Points on a hilly landscape, in no order, each with its height.
From any point a ball rolls to the lowest of the 4 points nearest to it. It stops when none of these is lower. Distance is the straight distance between rows; heights are no part of it.
Nogud (h 24.3): [122 152 170 202 170 145  97 152 169 175 167 112  99 154 128 158 145  98
 138 102 129 106 154 140 140 110 157 136 134 125  75 118 166 144 158 162
 181 118 120 139 107 153 121 108 142 123 132 164 145 145 143  58 122 159
 131]
Gudat (h 33.9): [117 174 179 139 181 144  83 120 106 111 102 147 107 152 106 116 152  83
 118 135 115 128 170 131 120 122 180 119  92 199  60 118 160 107 129 130
 164 120 109 117 145 123 130 149 113 157 172 196 162 169 132 143 108 150
 116]
goz (h 40.0): [106 130 146 170 130 193  72  43 152 141  84 114 162 138 140  86 174 111
 130  75 172  78 180 119 131 194 125 129  87 179 143 125 114 108 105 130
 141 122 109 159  93 192 163 128  62 117  88 161 129  88 132 134  83 160
 142]
Kinud (h 50.0): [126 103 134 141 142 182  82  43 127 134  80 142 131 153 114  97 173 117
 109 129 138 113 173 111 121 153 149 119  74 175 125 126 113 109  87 131
 135 130 132 133 126 138 166 139  77 128 173 146 154 113 111 136 117 140
 135]
Kogim (h 27.8): [129 138 110  80  94 127 138  85 129  85  87 151 170 118 136  72 116 132
 124 137 106 123 143 131 137 145  77 114 129 160 127 124 110 118 118 117
  90 145 120 120 150 126 120 133  78 139 106 139 105  97 122 194 144 135
 115]
Zal (h 51.0): [110 125 167 116 123 162  88 123 129 124 143 174 103 168  74 143 185 102
  79 120  88 125 179 130 104 116 182 129  95 155  98 160 110  93  79 142
 114 141 122 163 150 133 181 153  82 115 196 144 187 135  96 114 105 136
 145]
ledad (h 15.5): [131 133 114  90 122  70 174 228 122 142 181 114  96 128 105 210  91 143
 158 130  98 148  87 122 100  81 129 137 167  65 135 148 126 159 141 126
 150 143 136 126 143  84  90 134 176 125 107 112 117 135 126 121 128  92
 126]
Gopud (h 12.7): [144 120 101 108 117  97 172 165 119 128 138 113 103 117 125 161 117 153
 137 159 129 142  94 115 120  95 119 138 147  79 163 124 128 158 130 133
 130 114 148 112 126  88 113 118 163 123 120  94 105 132 143 119 129  94
 126]
Gegi (h 26.2): [137 162 125  81 126  89 153 206 126 107 141 145 121  91 110 167  76 119
 129 124  96 159 105 153 140 112 108 125 173 130 107 141 142 139 179 128
 123 133  90 120 160 137  81 119 148 145  64 136 111 137 141 167 121 122
 116]
bar (h 19.6): [143 108 122 152 126 135 142 149 135 181 172 111 107 150 124 164 131 137
 131 113 120 145 122 128 110 119 128 136 151  93 159 136 124 153 100 147
 128 126 149 147 125 115 147 136 136 114 114  95 127 123 130  78 127 117
 138]
tego (h 20.6): [120 125 141 134 127 133 121 150 136 154 172 143 104 176  93 159 149 116
 120 121 113 141 140 128  99 102 171 140 131 102 139 149 105 122  90 143
 124 149 140 162 134 123 154 137 132 103 164 103 154 134 101  87 121 122
 137]
doruz (h 27.9): [138 114 116 116  81 134 145 155 145 156 173 119 146 125 114 137 111 135
 119 115 110 151 111 136 112 123  86 147 154  65 165 148  97 144 123 134
  90 125 123 150 137 143 130 121 113 131  74  90 102 105 128 138 155 107
 136]
Zed (h 7.2): [144  86  98 126 125 151 121  52  99 161  91 146 115 149 120  92 176 177
 104 167 139 109 136 105 123 115 170 116  81 131 149 125 114 120  69 134
 138 149 164 133 117  80 169 135 125 106 218  93 165 134 115 121 146  99
 134]
Mopez (h 16.5): [140 147 126 124 114 150 111 136 152 116 119 126 166 102 153 111 109 116
 123  95 119 128 150 132 147 171  92 133 155 155 131 125 134 123 167 120
 125 127  92 139 147 176 107 115 104 154  53 153 107 104 158 159 138 152
 127]
Gug (h 43.1): [148 111  95 126 133 158 104  48  86 112  16 120 171 111 169  63 175 186
 142 129 182  80 138 103 145 183 119 108  71 172 171  87 156 112 107 112
 130 129 140  78  87 125 142 119 122 134 123 106 114 115 133 159 134 126
 120]
Leg (h 3.7): [110 125 184 212 150 152  61 107 176 159 170 139 105 173 103 110 173 102
 114  96 130 112 180 136 115  90 206 145 107 148  66 134 130 142 128 132
 151 126 114 149 129 146 174 144 136 118 243 189 197 135 123  51  77 151
 142]
fupo (h 27.2): [137 103 131 156 115 162 119 116 140 173 171 120 102 161  93 153 172 128
 104 120 129 147 144 111 109 102 184 144 116 107 132 144  92 148  70 138
 121 147 158 162 114 107 188 149 117  93 214 100 192 135 116  86 115 121
 143]
zodi (h 19.3): [126 119 106 158 145 141 121 118 111 145  84  86 135 107 162 111 128 140
 143 132 173 111 120 124 164 154  99 131 146 125 165 107 147 136 147 128
 146 105 125 110 101 154 141 115 146 138  92  94 110 126 164 125 135 134
 119]
befut (h 38.4): [144  99  97 100  89 132 158 109 132  94 117 130 171 100 165  62  95 178
 130 132 145 125  94 145 167 150  41 155 163  98 182 128  92 145 135 115
  95  97 130 124 144 137 119 129 118 145  95  86  74  84 142 155 170 100
 123]
Mib (h 20.4): [129 132  95  93 150  77 181 185  97 108 115 121 105  89 140 166  83 129
 170 166 125 142  67 133 138  92 133 103 161 116 132 124 156 143 171 140
 149 124 132 102 140  87  83 111 193 128 133 100 122 169 144 163 135 115
 121]
puno (h 22.5): [119 145 182 149 171 138  87 175 157 145 180 143  89 172 100 148 152  94
 113 112 115 127 152 145 108  92 196 122 116 141  61 138 141 136 143 147
 162 140 109 151 133 141 135 125 129 131 169 173 165 144 117  68 107 139
 132]
Febol (h 21.2): [140 105 117 141 101 105 159 195 130 157 202 115  77 169 101 215 130 132
 143 123 122 144 104  98  77  84 152 139 140  62 131 152  99 168 103 130
 138 167 177 136 122  78 139 160 169  95 164 107 145 145 108  73 118 100
 142]
rizer (h 25.1): [138 115 124 157 143  78 131 198 142 159 196  93  80 169 135 180 126 151
 147 157 134 138  89  83  95  75 190 138 137  75 142 139 136 206 137  97
 191 158 184 110 115  89 130 145 202 134 236 137 186 171 136  37 124 108
 120]
Zav (h 15.8): [137 109  98 161 134 131 139 109 120 167 125  86 102 127 141 144 130 150
 144 137 165 119 109 124 135 131 114 129 138  93 191 112 127 161 110 153
 140 109 150 110  91 121 145 131 155 131 120  83 116 131 145 103 136 127
 133]
zedol (h 27.7): [ 95 159 188 240 160 138  78 139 178 170 162 114 122 134 132 129 144  89
 142  69 155  87 172 156 142 168 130 155 137 154  35 110 158 127 179 166
 160  94  90 161 101 178 115 109 111 138  78 193 121 134 134  69 105 166
 131]
Kagu (h 19.4): [139 142 118 165 138 109 138 156 147 170 156  91 124 117 159 167 113 156
 150 106 153 132  95 112 134 124 108 131 166  89 155 114 149 156 149 134
 125 106 118 125  97 136 120 117 152 140  53 116 110 145 154 103 144 127
 118]
Vofu (h 38.9): [133 117 112 120 137 154 106  32  82 121  58 167 141 138 110  72 171 147
  99 150 128 109 165  96 140 135 160  96  47 175 131 105 125  95  90 124
 115 153 151  88 126  94 152 151 100 133 216 127 154 138  96 154 126 129
 121]
Bol (h 22.2): [129 133 139 160 140 141 120 150 161 171 159 111 123 132 130 149 135 110
 136  98 140 133 137 132 130 138 133 141 151 113 145 119 131 124 126 137
 135 115 122 154 114 154 125 133 128 120  89 138 119 122 136 105 132 139
 132]
buru (h 8.0): [118 121 154 162  74 180 122 110 178 173 187 111 181 115 134 120 152 117
 118  42 140 128 138 141 131 174  79 155 143 106 144 152  74 123 118 129
  84 129  97 194 120 177 154 125  76 111  46 128 114  59 106 106 117 128
 161]
babez (h 32.4): [141  93 120 133  86 106 176 195 127 164 193 115 108 146 120 189 120 153
 134 119 126 159  78 112  99  95  83 159 177  34 167 155  83 164 101 127
  99 128 155 136 147  86 128 145 148 121  92  82  96 100 103 108 135  81
 138]
Gapif (h 16.7): [118 151 169 187 189 138  77 114 148 128 149 119 109 153 114 111 164 105
 124 142 133 105 165 147 129 104 190 132 112 155  83 114 165 141 157 134
 182 121 109 122 120 156 153 122 154 151 213 205 183 160 126  76 113 169
 130]
kob (h 20.5): [115 129 146 162 178 122 111 137 131 145 160 119  86 158 115 140 138 122
 131 142 146 118 117 126 118 100 203 121 119 128 110 132 147 160 134 138
 179 136 139 122 111 131 155 124 167 133 188 152 177 168 121  68 120 142
 135]
Nogu (h 23.1): [127 204 149 124 112 142  82 158 165  81 120 143 172 103 143 109 112  94
  98  70 108 135 171 140 121 176 100 132 131 217  49 120 145  98 187 128
 110 104  73 142 151 180  97 129  86 154  53 203 111 116 142 180 133 156
 130]
bem (h 20.9): [123 140 140 112  66 139 131 130 166 132 167 126 170 126 124 103  96 119
 112  82 124 137 111 144 136 170  63 163 164 111 148 141  92 134 135 111
  80 133  97 160 136 184 122 119  86 137  30 123 111  81 126 147 157 123
 136]
Buva (h 39.5): [110 116 170 133  64 164 135 159 162 148 199 159 143 160 103 165 139  80
  95  80  99 152 140 145  91 115 106 154 152  89 121 175  86  98 100 114
  63 150 123 202 123 156 148 119  60  96  91 126 126  77  70 111 111 127
 144]
ful (h 34.0): [146 139 119  84 117 113 154 164 127 110 145 155 120 115 112 141 101 119
 129 134 110 158 118 143 138 131 112 119 157 111 134 135 132 119 151 120
 110 120 114 117 152 117  88 116 129 131  85 111 117 131 144 152 142 117
 115]
muvid (h 64.3): [160  87  81 101 102  92 185  77  78 113  55 160 136  95 143  79 116 191
 119 191 149 114  88 123 154 107  92 129  98 110 165 110 120 130  94 129
 118 124 170  86 134  78 116 143 149 125 179  63  80 109 115 161 140 101
 126]
Zup (h 26.7): [150  90  82 125 149 108 149  99  92 139  64 113 108  95 158 115 132 175
 158 172 178 114 105 115 167 114 115 118 126 118 166 111 145 144 119 136
 150 108 167  83  87 101 122 137 187 132 141  78 101 142 166 139 144 114
 120]
lodif (h 44.1): [122 127 141 154 119 183  87  82 157 150 134 131 146 143 125 106 163 108
 121  78 144 118 179 138 110 162 108 135 109 162 137 130 119 105 115 129
 109 110 105 166 113 175 151 123  69 122  91 156 122  89 115 125 100 150
 137]
kib (h 27.3): [105 167 144 153 172 130 102 151 133 110 113 115 122 109 146 135 121 103
 142 125 143 116 147 135 143 142 148 108 123 160  91 115 183 114 168 140
 149 106 107 133 111 149 104 117 150 142 108 162 132 155 163 131 130 157
 108]
lozes (h 39.1): [130 109 128  71 107 124 141 142 119  94 136 152 117 134  87 127 132 104
 101 142  82 146 137 137 111 119 157 117 115 113 111 137 108  98 106 133
 110 162 122 138 165  95 126 138 107 110 147 117 153 126 100 158 137 119
 123]
rad (h 47.7): [147  79  96  86  98 106 186  85  78  83  84 174 146 104 114  81 112 152
 105 187  91 132 100 131 131 104 118 112  91 110 135 119 105 122  90 111
  97 135 172 111 166  79 108 137 121 111 204  72 102 106  71 163 136  96
 127]
Lapo (h 19.5): [104 160 133 151 162 168  70  75 128 118  76 124 154 130 154  79 139 126
 145 120 150 100 173 132 127 176 137 122  96 203  98 112 167  88 140 121
 155 122 101 108 112 152 143 122 110 166 108 190 130 143 143 137 119 175
 128]
Zatub (h 43.0): [135 137  98  96 165  96 146 126  70 105  71 161 112 108 126 126 114 142
 131 192 110 119  90 111 149  94 189  93  85 161  98 103 158  99 139 122
 164 160 157  88 158  78 108 131 181 125 220 133 157 182 138 157 147 120
 125]
fanam (h 33.3): [121 151 138 119 190 114 113 104  79 103  93 168 112 128 116  95 138 142
 104 174 114 108 117 108 135 104 221  90  69 177  64  96 155 102 149 119
 171 145 134  96 151  89 121 140 180 137 252 163 191 188 126 140 137 145
 129]
digu (h 41.7): [156 114 101 128  71 130 156 147 142 131 141  93 167  98 169 117  88 171
 130 102 146 136  88 130 148 159  60 160 171  94 188 132 108 169 154 128
 101  97 121 121 126 169 133 119 134 135  33  86  99  85 155 133 175 101
 123]
det (h 28.8): [125 131 145 140 106 145 136 168 168 157 174 135 132 128 103 161 114 109
 116  79 105 147 125 137 106 124 107 154 167 108 120 149 114 114 128 140
 108 129 111 160 141 138 126 118  82 119  75 135 123 100 116 107 127 114
 137]
befo (h 38.0): [123 133 110  78 152  99 129 127  93  90  76 160 128 107 102 130 120 119
 121 166  96 142 128 131 134 119 144  91  91 184  88 123 149  83 140 127
 121 141 116  94 155  88  94 128 127 135 168 142 129 155 126 179 129 129
 118]
ridup (h 64.0): [139  98 104  81 132  87 170 135  82  99  98 155 117  96 118 121  92 150
 130 204  98 136  89 116 134 100 109 114 116 106 137 121 119 133 118 121
 130 139 140 101 162  67  91 120 159 118 159  95 102 139 103 167 136  92
 130]
letu (h 45.3): [142  78 111  89  86  99 187 112 108  99 135 151 128 135 116  99 112 151
 107 169 114 142  89 140 119 100  93 146 123  71 151 146  89 134  84 118
  90 133 162 133 156  87 129 126 121 120 153  69  97 100  84 150 147  87
 127]
rem (h 50.3): [114 109 145 121 106 165 116 105 144 108 146 154 130 147  94 109 165  93
 110 119 108 145 167 135 110 128 119 133 113 137 131 159  94  95  88 134
  87 146 110 178 143 141 158 145  61 118 136 142 130  90 104 137 122 142
 143]
peb (h 25.5): [133 125 119  56 129  93 155 201 119  99 156 151 103 135  93 171 109 130
 138 151  85 154 108 134 120 105 153 118 141 114 110 143 122 120 138 127
 136 145 118 135 164 105  87 135 147 121 141 121 123 135 119 158 117 119
 128]
gub (h 18.6): [125 154 115 167 144  87 151 187 136 148 159  61 108  87 170 183  88 140
 163 110 156 133  87 128 149 128 119 121 194  95 147 113 175 175 192 126
 143  96 132 125 109 134  94 111 203 137  49 134 102 161 171  92 153 141
 109]
giru (h 26.8): [159 113  87  97 101 112 146  91  88 100  42 106 137  61 194  75 116 181
 156 154 185 108  94 132 154 150  70 120 142 139 178 105 135 137 167 110
 115 103 141  77 110 132 117 113 168 137 103  92  76 125 162 160 143 112
 118]
nis (h 29.1): [127 163 136 125 167 137 114  99 104 110  64 129 138 117 144 114 125 128
 131 157 135 122 143 123 139 145 159  87  81 178  96  99 174  82 143 121
 145 122 119  89 118 124 104 126 134 153 146 159 144 172 143 159 123 157
 118]
gem (h 48.5): [104 102 183 144  92 164  99 143 151 154 205 166 129 167  80 175 171  85
  91  83  87 146 179 156  69 109 135 143 136 116  96 182  83  70  78 137
  65 152 122 204 120 137 182 145  55  78 156 126 162  73  46 112  81 135
 162]
Fet (h 21.5): [115 149 161 228 164 105 111 162 145 198 168  67 112 143 168 173 119 109
 166 111 158  96 115 127 145 128 145 129 144  88 115 101 171 172 178 136
 169  98 139 117  79 152 111 120 182 134 112 169 132 158 152  31 110 165
 120]
vidok (h 55.4): [ 98 178 126  64  66 122 122  36 155  35 109 147 218 145 138  45 121 113
  99  93 112 118 145 121 134 195  43 153 125 181 122 133  80 111 125  80
  61 159 109 121 162 158 137 125  45 155  98 165 127  77 121 198 128 138
 128]
Kuvis (h 21.1): [121 113 107 197 169 132 106 101 129 192 134  83 101 155 139 123 145 139
 157 125 173 110 124 113 133 117 147 124 113 117 161 118 143 164 122 143
 165 126 144 121  78 141 161 123 150 126 156 124 143 152 154  73 112 156
 124]
loleg (h 24.5): [125 125 124 138 170 128 130 115 112 126 128 138  91 149 100 136 145 139
 116 174 116 128 135 113 138 113 225 114  99 140 119 136 142 130 121 123
 172 137 159 112 132 103 148 131 169 118 236 133 189 163 132 101 123 126
 121]
Duz (h 33.8): [137 156 121 119 105  97 150 208 154 143 155 109 146  83 148 163  69 130
 139  93 117 152  94 131 145 137  96 141 190 106 135 137 139 145 182 122
 113 101 113 138 141 154  99 117 149 136  31 136  98 139 147 134 165 114
 116]
dori (h 33.6): [138 127  98  90  70 112 161 108 112  66  78 114 190  66 209  56  80 171
 129 121 150 126  98 134 169 170  27 126 154 142 166 119 105 157 151 101
  89 107 131  91 134 156 113 123 137 141  79  95  78 106 159 180 161 111
 123]
zogeb (h 39.0): [139 144 160 103 123 152 125 151 146 111 144 161 128 144  93 155 145 103
 116 119  96 145 162 153 109 141 142 136 119 140  88 153 124  95 124 146
 113 144  95 137 157 139 119 135  94 129 100 152 123 116 127 133 118 140
 140]
siru (h 24.4): [129 116 103 133 142 156 114  96 122 130  89 119 138 111 138 101 131 134
 129 127 149 112 131 128 139 146 117 123 115 158 161 111 156 112 123 126
 140 115 124 104 112 133 137 113 129 120 105 114 120 131 149 137 131 139
 123]
Kam (h 36.8): [142 117  91  75 100 122 160 110 110  91  87 131 155  86 139  84  92 136
 147 160 127 139 103 134 145 142  71 132 152 122 152 122 127 141 146 120
 101 123 134  96 139 132 102 126 127 139  98 100  92 113 139 168 151 119
 119]
Fot (h 21.7): [126 122 122 151 170  97 124 137 132 154 127  88  89 147 137 153 130 133
 152 162 145 123 101 124 143 108 176 125 135 116 144 120 163 159 126 135
 174 121 157 116 118 116 130 117 174 145 162 125 157 155 143  70 146 144
 116]
Teli (h 25.4): [129  90 140 138  85 142 141 161 135 165 190 127 119 157 106 172 131 120
 113 107 110 149 108 126  88 102 125 153 135  65 149 138  91 139  87 131
  97 146 152 166 120 102 160 134 120 107 117  90 117  97  83  93 110  96
 141]
Noda (h 32.5): [134 118 100  99 166  68 151 152  69 108  96 141  82  97 120 160 112 159
 152 191 127 124  73 110 149  74 181  91 120 112 124 136 138 143 157 121
 174 148 164  91 134  74  95 130 209 127 227 111 148 188 127 126 131  99
 122]
sib (h 32.6): [108  98 140 187 122 178  81  97 148 195 168 136 119 162 117 142 174 100
 120  86 144 120 168 145 105 114 145 135 116 122 141 158 106 110  91 147
 112 142 139 183  91 146 173 134  79  98 150 121 158 105 103  78  89 133
 155]
Nopu (h 15.3): [129 107 115 105 150 119 136 169 118 133 160 150  75 150 100 175 142 142
 125 162 114 145 107 120 118  88 172 133 131  99 132 140 125 133 114 137
 151 149 147 118 151  90 141 127 155 119 185 113 170 152 125 103 135  95
 130]
Memad (h 18.2): [127 145 144 105 142 103 148 235 135 150 200 129 102 141 101 218 114 115
 135  93 108 150 101 145  92  95 149 137 147  84  99 143 135 137 148 129
 150 148 127 151 151 125  91 130 149 126 100 153 122 130 117  99 118 111
 126]
mobe (h 23.0): [128 141 125 115 118 171 109  54 130  92  51 127 172 116 162  57 146 142
 132 114 166  91 159 113 138 206  69 110  92 188 152 113 123  96 108 116
 112 137 113 117 111 155 138 126  91 141  91 146 107  94 135 173 133 141
 138]
repiz (h 14.5): [126 165 124 115 131 153  99  85 120  90  50 119 170 108 162  84 124 129
 126 110 139 119 170 112 133 190 106 120 107 215 103 124 153  93 143 112
 125 131 102 111 136 149 125 119  93 149  86 173 121 126 144 186 119 154
 119]
luba (h 24.2): [161 103 120  83  86  97 181 177 125 118 167 132 123 117 109 148 104 164
 136 164  93 153  77 129 107  83  94 146 155  52 163 154  87 163 111 129
 119 121 151 121 160  85 100 134 159 114 109  71  93 109 115 132 138  91
 129]
Getuv (h 47.0): [107 136 173 119 104 156 108 123 155 114 158 171 143 159  88 130 160  81
  97  82 102 137 181 151  93 137 116 144 117 141  97 171 108  90 100 129
  97 137  99 170 131 136 126 136  51 122 107 150 131  97  87 149 104 137
 143]
Mupit (h 27.4): [126 169 156 132 122 129 125 180 151 124 153 130 148  99 126 143  95  99
 116  75 112 132 141 138 144 151 114 137 153 150  99 133 146 115 188 136
 107 114  85 152 141 174  96 121 114 149  34 167 106 115 147 146 144 142
 118]
Mutev (h 45.4): [120  89 161 129 109 162 118 118 138 142 167 155 111 151  94 150 158 109
  86 120 102 153 151 121  93 118 159 132 118 117 123 171  96  97  65 138
  92 148 135 179 114 140 198 155  76  85 174 118 167  93  77 102 104 117
 148]
mude (h 54.8): [123 158 179  83 115 108 135 220 160 106 185 188  94 152  78 188 140  90
 110  89  75 143 139 145  93 103 169 143 126 127  58 145 130 100 127 143
 131 160  92 149 170 141 100 131 117 126 119 161 145 129 111 134 101 123
 129]
kibi (h 37.6): [ 89 116 161 199 174 177  64  59 153 177 134 117 121 155 122 117 178  95
 133  86 151 109 185 134 118 140 162 136  99 153 116 130 131 115 113 146
 147 115 126 163  97 180 176 139  90 106 153 156 152 128 131  77  87 149
 145]
mep (h 26.0): [136 104 112 150 119 159 110  73 134 142  98  95 156 111 159  96 159 145
 134 120 176 105 154 125 144 166  79 130 126 135 191 127 110 154 106 127
 129 117 123 139  93 161 154 126  91 127  82 115  97  82 151 130 130 135
 133]
bulom (h 8.8): [131 174 138 120 136 146  96 112 143  99  91 127 154 111 151 108 116 102
 128  99 125 129 173 128 140 169 112 118 116 194  96 110 143  93 158 103
 126 118  82 112 132 172 108 130  95 156  71 183 112 124 148 177 122 152
 114]
zut (h 30.6): [ 96 141 173 211 169 161  60  93 157 148 139 117 126 150 124 100 154  93
 134  86 155  90 198 137 131 154 139 133  99 165  88 114 164 111 137 145
 169 109  97 159  98 167 157 123 107 130 120 181 142 132 134  89  85 170
 150]
bizo (h 28.1): [118 140 101 138 190  91 142 122  80 109  77 111 110  97 169 140 103 146
 167 188 166 109  90 127 168 102 155  92 129 148 131 101 193 136 165 127
 161 100 146  70  95 114 105 110 230 139 187 131 138 200 169 143 144 142
 118]
Rif (h 25.0): [138 163 121  93 132 109 126 135 116  90  64 118 160  79 177 111  88 129
 148 136 143 132 130 122 152 160  94 111 154 184 125  97 154 112 176 108
 117 111 104 104 125 150  96 115 138 151  69 153 105 152 170 187 140 151
 105]
Gagi (h 23.4): [109 146 134 164 180 149  92  76 127 119  55  88 131 114 160 102 136 132
 157 146 163  95 143 122 155 158 151 103 109 187 119  90 189 117 149 120
 168 100 126 101  92 143 137 111 152 147 134 166 127 168 163 128 122 179
 105]
tefo (h 6.5): [162  91  92 118 144 109 150 137 110 140 112 116  94 127 132 143 125 163
 138 177 125 129  87 107 125  94 151 140 130  82 156 129 126 159 111 153
 137 116 159  97 127  92 123 129 176 118 163  78 123 139 136 107 146  97
 138]
les (h 23.2): [142 109 105 179 135 118 126 149 129 198 176  97  90 175 131 170 139 122
 146 140 151 125 123  97 117  82 154 145 133  73 168 126  99 178 105 139
 155 139 181 139 103  83 154 154 162 115 189  97 166 135 130  50 128 107
 144]
kipe (h 17.4): [137 161 122 112 152  79 170 215 130 126 163 101 101 101 127 195  82 144
 159 140 119 140  91 128 129  95 140 130 183  96 128 118 147 165 163 124
 158 123 129 122 135 118  81 120 185 142  78 124 115 151 144 135 127 120
 120]
setu (h 69.9): [128 111 110  55  78  81 195 136 110  69 134 161 145 110 107  98  78 129
 120 167  82 147 101 136 136 110  79 125 166  84 130 132  90 136 119 127
  85 135 128 117 176  99  96 112 125 109 127  83  92 110 100 193 143  98
 128]
dumig (h 44.2): [124 128 115  68  66  87 186  81 105  60 107 148 182 114 148  32  93 149
 117 157 114 130  98 138 131 140  55 126 137 116 144 118  92 128 109 101
  79 137 135  99 159 114  99 119  99 147 136  83  77  92 122 207 131  93
 105]
Rafuz (h 30.9): [133 170 122  81  96 114 133 152 131  93 116 138 180  88 153 116  73 129
 121 108 110 147 122 152 157 153  83 116 174 149 122 125 127 120 181 109
 103 120  84 113 143 156  89 118 121 148  61 147 106 120 150 203 153 125
 131]
tave (h 21.0): [111 144 144  99 168 112 136 179 125 106 140 159  97 157 103 154 129 106
 110 142  96 139 132 131 115  96 191 121 118 136  83 142 128 117 130 123
 160 143 115 132 142 107 107 138 147 123 169 156 159 150 139 119 125 139
 126]
fele (h 5.0): [132  89 112 169 127 150 105  82 128 197 137  93 116 160 139 139 165 135
 137 115 163 128 145 117 117 139 114 136 118 110 165 129 103 153  74 156
 131 125 151 153  95 141 184 141 113 111 116  88 132 105 127  76 113 122
 152]
gevum (h 23.3): [126 155 143  99 145 144 119 128 134  78  92 164 138 116 103 127 126  91
 116 136 116 153 151 134 120 140 138 112  95 186  78 125 134  95 148 127
 134 132 102 107 153 123 108 132  97 152 114 161 129 142 130 171 115 145
 122]
mosi (h 27.6): [114 162 154 188 153 132 120 180 171 174 183 113 117 122 134 175 113 111
 132  61 128 119 127 147 132 135 120 150 161 117  90 122 150 137 176 144
 136 108  96 157 117 159 106 122 136 128  43 145 114 126 138  90 133 143
 130]
kom (h 47.3): [123 136 129  91 140 147 116  75  93 113  75 169 151 140 100 103 153 128
 112 160  98 123 149 110 137 132 161  92  72 179 105 115 125  94 102 123
 123 154 132  92 148  79 124 140  93 127 195 137 151 152 103 170 139 133
 120]
gev (h 25.7): [161  66 105 129  99 118 173 134 104 145 142 124 111 139 130 142 131 174
 128 180 123 131  84 111 111  83 135 149 121  64 176 146  94 155  72 132
 112 123 185 126 133  66 153 162 163 116 188  45 115 115 101  99 143  76
 133]
Tozu (h 37.4): [119 151 160 169 131 148  97 139 162 157 159 143 112 144 100 139 154  87
 116  74 128 144 169 160 112 145 124 144 126 148  90 151 110 105 133 149
 117 133 111 169 136 166 138 123  73 125  99 146 138 105 111 110 116 147
 144]
kedo (h 18.9): [114 114 138  78  82 105 154  54 119  64 109 186 166 152  99  65 141 101
  79 149  83 130 149 123 112 131 104 123  92 156 117 127  95  87  69 102
  82 152 111 128 157 103 138 132  57 111 174 129 138  93  63 196 142 117
 127]
fil (h 8.2): [117 125 142  71  72 115 152  94 126  60 147 160 164 139 105  59 120 104
  91 140  98 156 146 148 107 131  75 135 117 110 132 144  78 103  88  87
  71 143 112 144 158 115 126 117  50 130 122 109 112 100  82 179 130 124
 112]
Reb (h 20.3): [129 132 127 191 161 126 134 160 139 197 171  77  93 150 132 175 122 136
 152 110 149 118 113 108 120 105 142 127 152  72 160 108 141 176 144 131
 169 113 158 130  94 122 135 129 167 137 115 144 126 148 139  59 122 137
 126]
sur (h 18.3): [136 115 107  83 129  88 157 195 112 125 169 142  90 151  94 192 117 145
 143 146 101 141  94 114  98  81 173 138 139  79 129 144 111 140 111 132
 154 154 152 133 148  88 121 138 155 121 165 101 130 144 115 110 124  94
 126]
Fusi (h 28.3): [118 120 123 198 143 169  80  59 147 187 112  84 138 143 161 112 175 138
 143  79 183  99 157 132 142 181 109 132 121 136 170 109 119 144 104 148
 151 116 131 147  76 188 161 120 110 110  91 112 121 110 147  87  82 149
 141]
Lova (h 22.9): [119 126 117 180 174 109 117 115 107 143 107  52 106 112 183 133 123 141
 170 164 180 102  92 118 160 123 155 123 140 114 162  95 189 152 157 115
 173  96 152  86  86 136 135 115 209 137 139 139 124 181 160  88 129 161
 116]
vef (h 27.5): [125 125 111 105 152 125 119 143 117 105 127 143 121 125 112 138 123 110
 119 145 113 138 134 126 125 118 140 110 119 156 112 131 144 116 127 145
 138 128 108 128 142 119 122 121 124 118 125 145 139 141 137 140 136 143
 115]
Tonu (h 42.0): [126 159 114  72  58 121 141  92 142  55 107 119 207  98 160  50  87 137
 124 113 121 130 124 148 163 171  41 134 158 139 138 122  99 137 167  96
  72 142 106 100 147 165 122 123  94 151  84 121 107  88 153 198 155 111
 104]
pigag (h 25.3): [124 144 115 117 164 134 132 106  97 114  57  92 140 102 179 113 123 146
 159 163 176 117 102 124 160 146 135  98 125 163 134  99 189 121 169 114
 144 102 130  91 105 120 101 111 165 138 128 131 110 186 163 160 146 145
 104]
Letuf (h 28.9): [136  88 118  99 105 141 141  74 112 114  95 159 139 138 103  94 140 142
 103 160 111 129 133 122 127 138 119 117  86 127 146 141 100 105  66 122
  94 136 145 138 125 102 152 124  90 108 192 104 134 107  90 143 144 106
 138]
fiba (h 21.4): [140 132  94 123 128 106 143 143 113 113  91  82 133  73 184 139  84 144
 158 147 144 130  95 125 163 142 107 121 168 125 167  99 166 142 180 113
 132  93 134  96 115 138 106 108 185 136  72 112  94 170 184 153 155 133
 106]

Where does a ball stop that starts at each point below?
gub -> tefo
Gegi -> tefo
mude -> tefo

Call two points neighbours if one is among the 4 nearest of the other. Go from one point of each pair to the other, from neighbour to neighbour, staying as low as possible. Name the highest point that can't be avoided.
fil and Leg -> Kogim
tefo and fele -> Zav
buru and bulom -> bem
